The views of a scene show one set of named points, each view turned or mirrored, shifted and resized as a whole, with a little noise and some points left out.
In the rows, zero is written as 128.

Scene 1
View 1
Fegug: [132 132 109 128 145 109 122 145 113 139 130 106 120 122 139 124 125 140
 132 117 132 117 136 147 126 160 111 104 143  85 141 131 113 156 136 161
 119 123 121 131 157 140 128  86 110 161 103 110 145 116 146  94 138 137
 120 142 105 146 156 121 150 144 119 131 103 111 135 162 133 168 136 133
 127  88 117 160 101 152 142 141]
dof: [148 156 132 157 112 130 101 137 192 135 110 155 147 105 133 152 150 112
 139 135 133 151 110 183 151 122 121 157 121 165 103 146 154 116  71 111
 120 104 122 126 136 112 141 161 165 149 158 130 133  95 131 128 137 138
 138 116 137 111 153 136 101 126 109 166 124 126 163  86 106 108 137 107
 144 142 146 151 152 108 153 135]
dunel: [139 152 131 159 116 118 106 145 179 135  98 146 150 106 141 141 133 110
 135 140 133 140 127 181 144 135 127 146 127 150 112 150 151 113  76 129
 117 118 111 124 146 116 140 149 155 146 153 123 135 100 138 113 143 140
 132 123 134 117 149 133 111 125 108 149 113 126 169 106 107 114 133 115
 134 130 129 159 140 114 143 147]
feti: [141 130 114 121 139 121 111 131 140 132 144 126 142 133 124 144 153 141
 138 118 135 135 118 162 141 125 111 125 133 129 115 142 128 151 110 132
 123 107 138 128 149 135 128 123 133 163 128 121 150 113 139 116 122 132
 141 122 126 129 150 119 125 136 126 151 118 128 138 122 135 151 146 119
 136 111 138 147 134 130 140 131]
gab: [128 142 128 154 121 106 116 149 156 135  99 133 152 113 143 126 122 116
 139 136 135 132 145 170 137 145 129 129 135 124 132 151 135 120  94 151
 112 126 100 122 158 125 137 130 136 151 139 113 137 107 140  95 145 137
 126 133 125 125 148 125 122 131 116 132  99 126 165 129 119 131 139 132
 130 115 111 166 127 124 136 156]
vobo: [140 126 105 112 149 121 120 132 123 136 156 112 126 134 124 143 150 151
 133 110 133 125 114 154 131 143 101 111 137 104 118 128 117 166 132 139
 126 106 147 132 150 140 127 102 121 162 109 122 152 115 138 116 124 132
 131 128 115 140 156 118 141 142 131 154 118 118 126 139 141 172 138 118
 134  98 142 143 118 143 150 127]
gose: [141 152 121 159 119 119 108 144 167 138 106 135 133 104 142 145 132 114
 132 129 129 136 120 172 135 152 117 141 134 130 122 133 141 125  98 137
 119 118 116 133 141 123 137 132 146 143 133 122 134 100 141 111 148 139
 127 131 122 134 157 136 125 135 109 155 114 107 159 118 104 127 124 117
 135 118 136 156 127 129 149 137]
Nev: [148 135 107 112 144 127 112 128 141 132 159 123 129 129 122 152 164 148
 139 112 132 135 107 157 139 122 100 121 127 131 108 136 128 160 118 126
 128  99 149 129 142 135 131 117 133 158 120 126 152 114 137 127 117 133
 142 119 120 131 160 120 126 141 126 158 121 126 128 123 136 157 141 113
 139 110 150 139 133 133 151 121]
gideg: [147 135 111 122 139 129 111 132 150 131 147 124 133 128 124 149 158 142
 137 115 133 139 105 160 139 130 105 127 130 127 111 134 130 155 115 126
 130 102 143 128 143 133 129 123 137 158 127 124 146 110 136 126 121 132
 139 122 121 128 158 120 128 138 124 160 122 122 133 119 131 151 138 113
 139 115 149 139 131 134 151 123]
Rep: [134 128 113 127 143 114 121 137 132 136 137 120 138 128 132 138 141 139
 136 121 135 133 126 158 135 137 109 114 134 112 125 141 121 153 115 143
 121 115 127 126 155 132 128 113 126 164 121 118 151 113 143 106 129 131
 132 130 117 130 153 116 138 142 127 140 110 125 137 138 139 158 145 123
 132 101 129 154 120 140 139 137]
kat: [126 107 101  87 165 111 135 128  93 133 168 100 137 153 120 128 149 162
 142 107 144 119 133 141 139 125 108  87 136  96 127 145 102 183 150 155
 129 108 144 124 162 148 117  86  99 180 100 112 162 124 146 100 107 127
 138 129 114 134 149  96 148 149 145 127 110 135 111 159 173 195 160 133
 127  81 121 151 112 153 136 132]
nup: [123 129 120 131 135 107 127 144 136 134 115 127 164 130 139 121 128 126
 141 136 141 129 152 160 141 130 129 113 134 124 130 156 127 132 103 150
 114 125 106 120 161 134 128 124 126 165 132 110 146 110 142  91 131 129
 134 132 126 126 141 110 125 134 129 123 103 138 154 141 141 153 154 135
 124 103 107 169 126 128 129 156]
View 2
Fegug: [133 136 116 139 127 145 124 126 166 122 107 148 120 152 101 153 141 124
  84 143 133 154 133 108 122 146 132 133 123 119 131 143 115 152 125 141
  97 138  94 139 139 114 139 110 148 105 140 132 117 147 122 150 131 111
 143 152 147 139 144 123 159 127 126 128 126 155 124 125 135 153 119  88
 135  75 121 152 131 109 145 162]
Nev: [152 140 120 150 118 124 124 148 104 121 100 149 126 175 117 136 129 140
 112 129 119 124 137 131 129 114 158 141 118 125 144 128 144 142 127 116
 125 136 110 137 141 122 121 143 150 113 142 125 115 153 133 143 144 131
 117 145 139 163 118 127 134 126 106 139 127 155 126 125 121 150 140 110
 129  94 135 127 119 103 153 131]
nup: [137 149 119 125 140 115 134 132 166 101 111 154 130 126 125 122 120 124
 108 147 120 138 131 123 118 120 122 120 131 108 123 140 141 157 116 154
 122 127  98 155 149 121 142 131 140 103 147 128 131 147 126 126 143 112
 136 133 124 152 128 121 150 127 126 118 115 137 129 137 120 134 129  91
 127  90  92 156 121 100 136 127]
gose: [121 167 109 132 125 135 121 144 134 109 104 161 139 148 116 126 126 135
 132 131 131 120 135 110 127 135 136 139 111 114 114 128 150 134 135 129
 124 139 108 146 156 115 157 137 154 136 121 120 134 134 128 125 138  99
 141 144 134 152 130 133 118 115 120 101 119 119 121 122 129 129 156 104
 139  88 121 132  88 115 146 127]
feti: [142 144 118 145 125 120 129 144 121 115 102 151 128 153 121 131 128 133
 116 136 121 125 135 127 127 111 144 135 123 118 136 130 146 147 125 131
 125 132 105 142 144 122 129 137 145 110 144 122 122 150 131 134 145 121
 124 138 133 159 121 125 136 125 113 129 124 145 125 125 119 146 138 104
 130  94 121 136 115 104 146 127]
gideg: [147 145 118 150 116 126 122 151  97 118  97 151 130 175 119 133 126 140
 125 128 118 118 135 132 134 111 158 145 112 124 145 124 149 138 131 115
 129 136 111 138 145 122 127 147 150 118 140 120 119 154 135 142 145 128
 116 144 136 164 116 131 126 121 103 137 128 146 123 123 121 146 149 113
 128  96 134 124 108 105 154 127]
vobo: [144 132 119 151 121 134 125 138 124 124 103 149 120 170 107 147 136 132
  93 137 124 139 136 123 124 126 152 137 124 125 144 136 132 148 127 123
 114 132 103 130 137 117 123 128 148 105 144 128 114 155 130 151 141 128
 124 151 145 155 129 125 148 128 110 140 127 155 124 124 125 155 129  98
 132  83 132 137 128 104 151 152]
kat: [164 115 128 149 134 119 132 128 143 122 103 141 112 160 108 154 136 126
  70 147 118 155 137 135 119 118 144 126 136 126 156 143 117 167 111 140
 109 128  97 135 129 120 104 118 136  79 163 134 105 165 125 159 143 141
 120 145 144 152 129 114 179 142 111 160 126 178 129 132 117 165 103  94
 127  85 121 149 161  93 141 158]
Rep: [141 142 118 139 129 126 127 137 140 115 105 152 128 151 114 135 131 130
 105 140 124 134 135 124 124 122 140 131 122 120 133 135 137 149 124 135
 116 134 104 141 144 119 132 128 146 106 140 126 123 150 129 142 139 119
 129 142 137 157 128 122 146 127 117 129 121 151 126 127 122 147 133  98
 130  89 117 138 125 105 146 138]
dof: [128 176 106 132 122 116 125 160 103  99 104 165 147 145 133 104 113 140
 160 122 120  98 130 127 134 110 142 137 106 112 119 116 173 131 132 124
 145 140 114 153 164 121 156 166 154 141 125 115 146 131 138 110 145 102
 126 131 120 166 110 137  99 110 115 100 118 107 125 125 118 121 175 113
 133 101 111 122  73 108 146  92]
gab: [129 156 115 123 132 118 128 135 160 101 111 156 135 130 127 125 123 128
 117 142 123 133 133 117 120 127 123 125 121 108 118 136 142 147 124 148
 122 129 101 154 152 119 151 133 144 116 137 127 135 141 129 121 139 104
 139 132 127 151 129 127 139 118 127 107 119 129 123 130 125 132 139  94
 131  90 104 149 110 104 140 126]
dunel: [119 172 109 124 127 120 128 146 133  97 108 165 144 131 131 112 114 136
 147 130 126 111 133 116 127 121 131 128 113 108 112 127 163 135 129 138
 138 134 107 158 164 119 161 149 149 133 125 119 142 131 135 110 143  97
 138 130 122 155 119 133 112 111 123  92 114 112 125 126 122 123 163 105
 132  94 106 135  81 113 141 104]
View 3
dof: [124 112  66 102 213  80 174 135 166 148  83 125 103  98 108 101 140  62
 118 178 117 157 153 139 138  88 172 116  77 122 175 156 131 206 147 135
 154 177 138 139 107  92 143  96  72 120 135 111 230 141 160 157  76  65
 123 106 116 103 135 103 115 128 128 163 154 153 117  66 148 165 124 103
 114 158 193  65 155 148 142 108]
Rep: [115 141 129 146 150  97 145 126 134 156 134 109 148 129 103 122 136  85
 150 137 136 133 172  99 117 146 154 116 127 113 164 150 138 122 130 142
 111 131 145 114 127 151 127 122  98 152 102 107 121 110 101 133 123 110
 140 112 141 100  92 124 124 143 151 115 128 124 111 132 155 117 102 112
 129 155 137 103 156 153 144 134]
dunel: [140  99  99  90 205  74 166 103 147 158  72 115 111  89 117 103 136  73
 117 167 126 162 156 134 113  99 142  83  78 141 174 144 127 188 137 149
 163 152  99 139 129 115 127 105  77 104 104 110 223 154 145 139  70  81
 116  89 101  92 124 104 119 142 145 172 162 118 127  84 142 169 127  99
  98 145 169  96 158 154 138 117]
gab: [134 119 128 116 173  82 151  96 129 157 103 102 131 111 116 111 134  86
 138 150 138 148 160 111 101 126 134  82 111 132 162 136 135 139 130 148
 132 133 106 127 138 148 117 122  91 123  87 104 162 139 116 133 101 105
 133  96 123  93 104 118 119 148 161 144 143 102 125 117 144 139 117 108
 112 146 137 114 163 155 137 134]
Fegug: [129 131 168 146 129  95 129  99 118 164 135 114 156 133 101 131 127 105
 165 133 153 123 174  72 116 161 130  99 152 118 174 149 135 109 127 143
  90 115 131 100 166 164 111 146 108 150  72 114  89 112  92 108 138 137
 137 116 141  91  88 134 125 169 157  87 127  94 112 157 156  96 108  95
 117 141  99 125 139 173 126 155]
kat: [ 98 168 156 182 108 114 127 138 122 148 178  87 168 160 110 127 141  85
 164 110 147 118 178  88  93 187 156 121 158  98 142 140 145  63 116 147
  76  96 172 114 120 197 118 144 113 175  86 103  37  74  65 134 159 127
 164 124 168 104  56 131 120 127 165  92 112 126 107 161 152  99  85 138
 163 157 114 122 168 133 163 147]
nup: [135 122 138 124 163  82 143  96 116 155 119  91 140 116 121 106 129  86
 136 132 139 149 167 117  81 142 132  73 112 129 153 128 137 109 119 156
 128 108 106 136 132 175 112 121  91 126  81  94 140 131  97 138 106 107
 138  87 125  93  87 117 118 132 169 156 140  95 127 127 141 139 114 124
 123 145 132 125 178 147 150 131]
gose: [139 114 117 109 185  77 153 108 149 158  91 133 120 103 105 121 133  83
 134 169 130 143 166 106 133 106 150 104 105 126 187 154 137 187 138 139
 132 158 125 118 138 106 126 118  90 130 109 110 182 133 140 122 101  96
 122 105 123  97 122 119 119 164 141 125 150 123 116 106 150 134 122  86
 101 143 152  86 130 171 119 125]
vobo: [103 155 134 156 138 103 138 139 145 150 147 118 155 142  96 132 138  85
 159 143 146 116 172  85 129 154 164 135 142 102 171 157 141 122 133 135
  86 134 171 109 130 153 131 135 101 171 108 108  89  86  97 125 138 112
 146 126 158 108  88 129 117 146 144  81 125 135 102 136 157 106  97 109
 140 158 128  93 143 154 141 136]
Nev: [ 98 154 101 155 150 100 150 154 162 147 135 124 145 135  99 124 144  76
 148 145 138 128 171 105 131 136 181 141 128 100 163 164 138 139 136 133
 101 151 179 123 115 138 142 122  95 160 124 113 119  88 113 145 128 101
 145 126 152 116 100 122 121 125 136 104 127 161 101 115 150 124  99 115
 138 168 160  81 151 137 151 122]
View 4
Nev: [126 154 183 164 146 123 156 157 104 125 137  96 145 101 126 120 141 127
 139 128 108 144 153 140 158 157  91  99 109 157 105 114 151 143 129 129
 132  99 187 153 102 149 115 114 113 109 107 156 158 128 129 133  88 126
 134 124 195 114 137  79  98 148 123 143  45  96 103 117 110 125 169 122
 138  87 115 101 117 126 125 131]
Fegug: [ 98 112 171 147 115  86 163 169 112 138 146  99 165 109 105 146 142 144
 145 174 105 130 142  94 159 126  89  80  89 109 120 133 125 124 142 107
 122 107 128 133  82 123 164 147 137 135 135 186 131 139 124 135  93 146
 188 107 162 144 155  78 109 135 124 159  82 127 157 102 120 139 138 126
 127  74 121 106 114 116  87 108]
gab: [121 131 136 146 153 113 150 144 144 128 132 114 128 110 117 143 113 129
 151 150 110 128 131 106 150 136  95 111 135 143 120 146 128 125 113 125
 151 134 149 136  73 115 123 123 125 144 147 160 138 138 129 144  85 137
 173 123 157 120 136  90 119 156 128 162 104 148 166 140 129 107 137 115
 122 135 135 134 131 123 137 102]
gideg: [142 161 184 160 154 132 149 150 106 122 137  92 144 103 135 118 149 123
 133 122 112 148 158 149 158 162  93 106 122 164 106 111 148 142 127 130
 138  97 193 152 106 149 104 107 104 109 110 147 153 122 124 140  83 124
 129 134 204 112 130  85  99 157 121 139  44  99 104 127 114 123 168 120
 137 100 111  97 117 132 133 130]
vobo: [110 136 188 160 131 107 159 165  92 131 142 101 159  95 115 125 143 137
 137 143 102 146 151 123 161 140  88  80  92 138 113 114 143 137 138 123
 119  94 159 146  95 141 136 132 125 116 110 175 148 136 124 129  97 137
 151 115 185 121 147  72  96 140 126 142  47  98 117 109 111 138 160 119
 134  67 113  97 113 118 103 126]
Rep: [107 137 168 156 142 110 156 164 111 129 142 107 141 101 114 129 128 134
 143 147 106 134 141 111 155 134  90  90 110 143 110 131 140 133 128 129
 135 109 160 144  84 131 132 123 124 124 124 169 146 137 126 131  97 138
 156 120 174 125 138  79 109 152 127 149  69 118 137 120 114 125 152 118
 130  96 128 112 120 119 113 114]
kat: [ 60 124 196 161 139 103 176 202  81 122 142 129 148  79  95 122 125 143
 146 154 102 144 127  82 158 123  82  57  56 133  94 134 166 153 139 130
 103  94 157 152  66 136 171 149 140 102 107 204 165 147 132  93 120 146
 160  95 182  96 150  56  95 137 129 133  47  84 120  93  99 155 148 121
 121  42 133 110  99 112  81 115]
nup: [ 85 120 138 146 158 101 159 167 131 127 139 134 126  99 105 144 102 135
 158 155 102 126 119  77 148 123  92  93 114 138 113 163 148 135 116 126
 143 136 147 141  53 102 144 134 143 137 141 179 140 148 130 126 100 138
 181 106 155 105 139  80 112 153 132 160 107 135 169 126 116 118 129 109
 110 116 147 145 122 117 116  96]
dof: [174 169 136 151 176 146 133 113 154 119 124  90 113 120 151 128 127 108
 143 118 118 136 154 162 146 169 109 151 180 180 119 126 132 130 101 137
 177 127 196 144 102 134  62  90  97 134 138 108 140 120 124 170  64 111
 132 155 182 124 116 110 121 166 125 159  96 136 137 162 136  80 169 114
 137 171 118 128 145 140 176 128]
gose: [159 143 147 144 145 117 139 123 142 135 137  86 140 119 135 141 134 126
 144 139 113 129 154 139 154 156  95 121 150 147 129 130 115 116 121 113
 160 123 156 126  97 126 103 118 112 150 147 138 124 124 124 170  71 126
 164 140 167 151 134 100 118 154 124 161 101 148 147 143 137  99 151 116
 134 135 116 117 139 124 139 115]
feti: [125 148 168 158 157 121 155 154 118 121 135 104 135 101 119 124 129 128
 140 136 107 137 145 126 156 144  92 102 120 156 108 128 147 137 120 131
 140 111 179 151  89 133 118 121 119 120 122 157 152 130 128 130  90 131
 146 125 183 110 132  83 103 152 124 146  71 111 121 125 120 117 158 120
 131 104 127 114 121 125 127 120]
View 5
dof: [108 125 133 137 117  91 133 133 173 126 132 174 123 137 139 141 123 106
 139 118 112 115 126 130 118 103 100 102 134 103 137 128 108 151 113 125
 103 147  97 140 139  88 120  92 160 155 128 163 104 110 108 134 181 144
 113 122 113 112 112 108 118 142 126 115 141 125 139 135 126 130  97 130
 125 166 113 167 127 133 124 143]
Rep: [131 128 118 133 112 129 137 134 155 111 116 136 132 126 113 114 131 135
 146 123 121 134 134 152  98  94 129 137 131 130 124 129 131 119 134 119
 124 148 130 139 134 115 126 126 154 131 127 134 124 132  97 135 110 136
 131 126 134 106 118 121 122 151 104 149 128 123 134 120 127 111 119 140
 121 123 136 136 124 127 124 141]
feti: [130 136 118 143 113 128 133 137 157 110 119 137 126 123 115 118 131 129
 149 114 121 142 132 146  94  91 121 135 135 122 128 124 126 113 138 123
 122 150 119 140 129 113 131 120 160 137 134 137 125 129 103 140 117 136
 133 120 127 107 118 108 127 150 103 148 127 124 130 114 126 108 122 135
 122 121 132 149 116 122 123 148]
gideg: [135 132 123 143 115 121 128 132 166 110 115 136 128 120 123 126 122 127
 143 125 110 142 129 156  80  99 123 129 145 117 139 132 117 114 144 112
 122 154 118 150 134 104 128 102 163 138 139 154 134 127 104 161 120 134
 128 120 117 100 114  91 133 158 116 146 131 126 129 108 129 101 118 124
 129 134 132 142 114 125 118 148]
kat: [155 148 101 153 113 166 137 145 142  93 110 108 131 107  92  97 142 155
 159 110 132 165 136 150  82  79 146 164 136 135 115 125 151  77 151 125
 137 154 143 138 114 136 132 149 165 122 131 110 138 145 105 144  54 132
 146 122 140 106 130 111 141 154  76 180 107 125 128  93 123  93 146 143
 117  73 146 138 113 111 124 157]
vobo: [144 135 112 133 114 142 138 131 158 108 105 115 133 119 111 110 132 140
 149 122 118 146 135 166  79  88 137 144 138 134 129 132 131 104 149 117
 133 150 136 141 132 118 131 132 157 123 138 133 139 140  98 149  82 136
 138 125 136  99 117 111 128 161 102 163 124 123 126 109 131  98 124 140
 125 112 146 125 116 123 116 142]
Fegug: [137 123 104 122 112 148 150 132 142 110 107 120 140 127 102  86 141 149
 149 116 130 135 138 161 102  86 138 154 125 146 112 125 142 112 140 119
 136 144 151 129 130 129 133 160 146 112 126 108 126 145  91 119  74 139
 140 133 156 107 123 147 111 153  92 157 129 120 132 127 133 108 123 154
 119 105 146 116 133 130 117 130]
gose: [112 113 123 116 114 104 144 127 163 129 121 160 138 138 131 113 130 120
 133 124 117 113 135 146 120 102 112 120 125 126 127 131 115 155 113 119
 119 139 125 134 144 103 128 120 144 133 128 142 107 127  90 118 148 146
 121 130 138 109 112 142 103 147 124 121 147 119 141 149 137 130  93 146
 125 157 121 136 138 145 119 127]
dunel: [105 121 126 131 116 102 138 132 167 124 136 170 125 138 132 129 129 115
 139 115 123 115 129 131 128 100 103 114 125 112 126 126 115 150 111 124
 109 142 111 134 133 102 124 109 153 148 122 143 100 119 103 116 167 146
 115 127 124 117 113 132 109 137 117 120 141 125 143 142 127 133  99 142
 121 152 116 161 133 135 125 133]
nup: [121 135 110 143 116 140 145 142 147 112 129 150 126 133 110 110 142 137
 149 100 137 136 136 125 124  84 117 138 122 128 111 121 140 118 119 129
 120 142 129 127 113 127 129 141 158 139 118 109 105 131 106 103 118 146
 128 124 135 125 125 142 116 137  85 148 121 129 139 129 124 128 122 149
 109 103 127 161 133 125 130 144]
View 6
dunel: [130  85 128 108 148 132  73 190  74 134 103 150 152 124 106  93 137 183
  97 157  85  76 119  86  84 162 129 167  95 143 113 128  91 156  81 129
 142 161 157  87 137 121 115 147  73 128  97 150  96 154 106 105 128 145
  94 156 137 185 125 133 146 140 123 141 170 157 148 175 114 134  82 107
 103 188 113 105 108  72  82 107]
vobo: [129 118 129 111 158 123 122 145 131 123 121 136  90 131 102 198 185 141
 151 146 127 167 105 119  71  80 147 120 133 119 119 145 138 136  97 154
  79 130  73 110 154 116 111 182  77 112 140 123 146 113 128  83 108 122
 134 146 132 155 126 107 138 134  75 118 148 102 119  96 143 117 118 116
 119 113 137 122 109  64 164 124]
feti: [129  96 118 109 150 111 111 166 105 144 109 144  98 127 103 164 164 160
 142 153 103 128 101 105  86 103 139 128 125 134 118 139 135 161  88 146
 107 133  99  96 156 121 111 171  87 111 110 138 127 134 122  88 120 125
 128 141 132 159 120 114 151 141  93 134 149 122 126 114 128 114 103 103
 116 134 130 116 117  61 139 119]
kat: [137 123 135 114 164 100 167 129 142 162 138 119  36 149 102 228 191 144
 178 136 107 176  91 119  86  41 160 107 152 136 102 155 196 155  84 157
  83  98  49 129 165 122 100 161 103  99 136 113 155 110 124  53 103 132
 156 124 119 139 130 107 123 132  43 107 115  80  96  83 132 124 148 129
 164  91 161 142 143  70 195 116]
gideg: [132  94 111 108 150 104  87 166 100 126 100 160 116 107  97 178 169 152
 146 170 126 144  99 107  80 104 140 129 127 119 127 142 117 161  96 150
  94 143  91  87 165 118 110 192  71  99 102 150 137 127 129  94 126  98
 128 148 137 152 117  99 166 151 102 141 165 126 135  93 133  95  90  81
  85 132 123 103  97  51 153 129]
Rep: [130 112 137 112 155 129 121 154 119 136 121 131  93 134 100 170 168 150
 143 142 100 133 106 110  78  93 150 128 126 132 113 138 144 145  84 151
 107 129  93 105 152 115 113 164  84 112 126 124 135 125 121  85 112 136
 122 141 132 159 126 120 131 138  81 123 141 118 117 121 131 130 117 121
 127 136 131 119 121  73 144 115]
dof: [133  71 113 104 142 116  53 199  52 129  88 169 161 103 102  99 137 180
 103 177  97  76 112  85  90 165 121 164  97 135 123 118  79 168  87 121
 135 162 163  71 139 120 117 166  62 113  75 172  96 161 108 114 141 120
 107 154 136 174 118 121 175 152 136 157 178 166 153 152 116 112  58  73
  71 181 112  82  99  58  85 119]
gose: [131  97 132 110 159 157  83 174  99 108 107 144 150 128 100 121 156 158
 107 144  99 104 123 103  67 139 141 148 103 132 122 130  89 133  85 137
 119 159 128  90 140 108 108 166  61 136 125 132 113 137 113 106 126 137
  92 155 138 180 131 125 132 133 109 125 169 138 147 153 141 136  96 112
 109 177 110 107  96  73  94 110]
gab: [133 103 142 109 152 138 118 167 109 144 118 129 109 144 104 115 156 169
 123 138  77  95 114  98  83 125 146 148 111 146 105 137 127 140  75 134
 133 140 131 107 141 116 105 139  84 126 124 129 107 139 110  82 122 159
 106 145 128 176 133 135 123 126  88 120 143 132 132 167 117 152 117 132
 136 168 128 120 131  84 100 102]
Nev: [132 101 122 110 155 119 104 153 117 117 110 147 110 116 102 199 179 144
 148 158 133 165 101 119  76  93 139 122 131 121 126 146 127 150  91 157
  84 140  78  97 164 117 103 197  76 105 117 132 141 117 131  94 120 105
 127 149 137 158 118  99 153 144  87 133 159 115 127  89 149 105 102  93
  89 125 123 113  97  51 161 131]
Fegug: [135 120 148 117 163 165 145 141 156 114 141 110  88 165 104 186 191 135
 143 115  98 152 116 124  57  76 166 119 134 128 111 149 139 112  91 156
  94 137  74 122 144 109 103 163  83 138 170 100 139 110 121  73 105 155
 111 148 133 167 141 129 101 115  63  92 138  93 120 128 148 156 140 147
 153 139 135 132 112  87 143 105]

Which points are out of place in each view (at most two, in the order of its rows)? Write - if all are in place.
view 1 -> gab, gideg
view 2 -> -
view 3 -> dunel
view 4 -> nup
view 5 -> Rep, gose
view 6 -> Nev
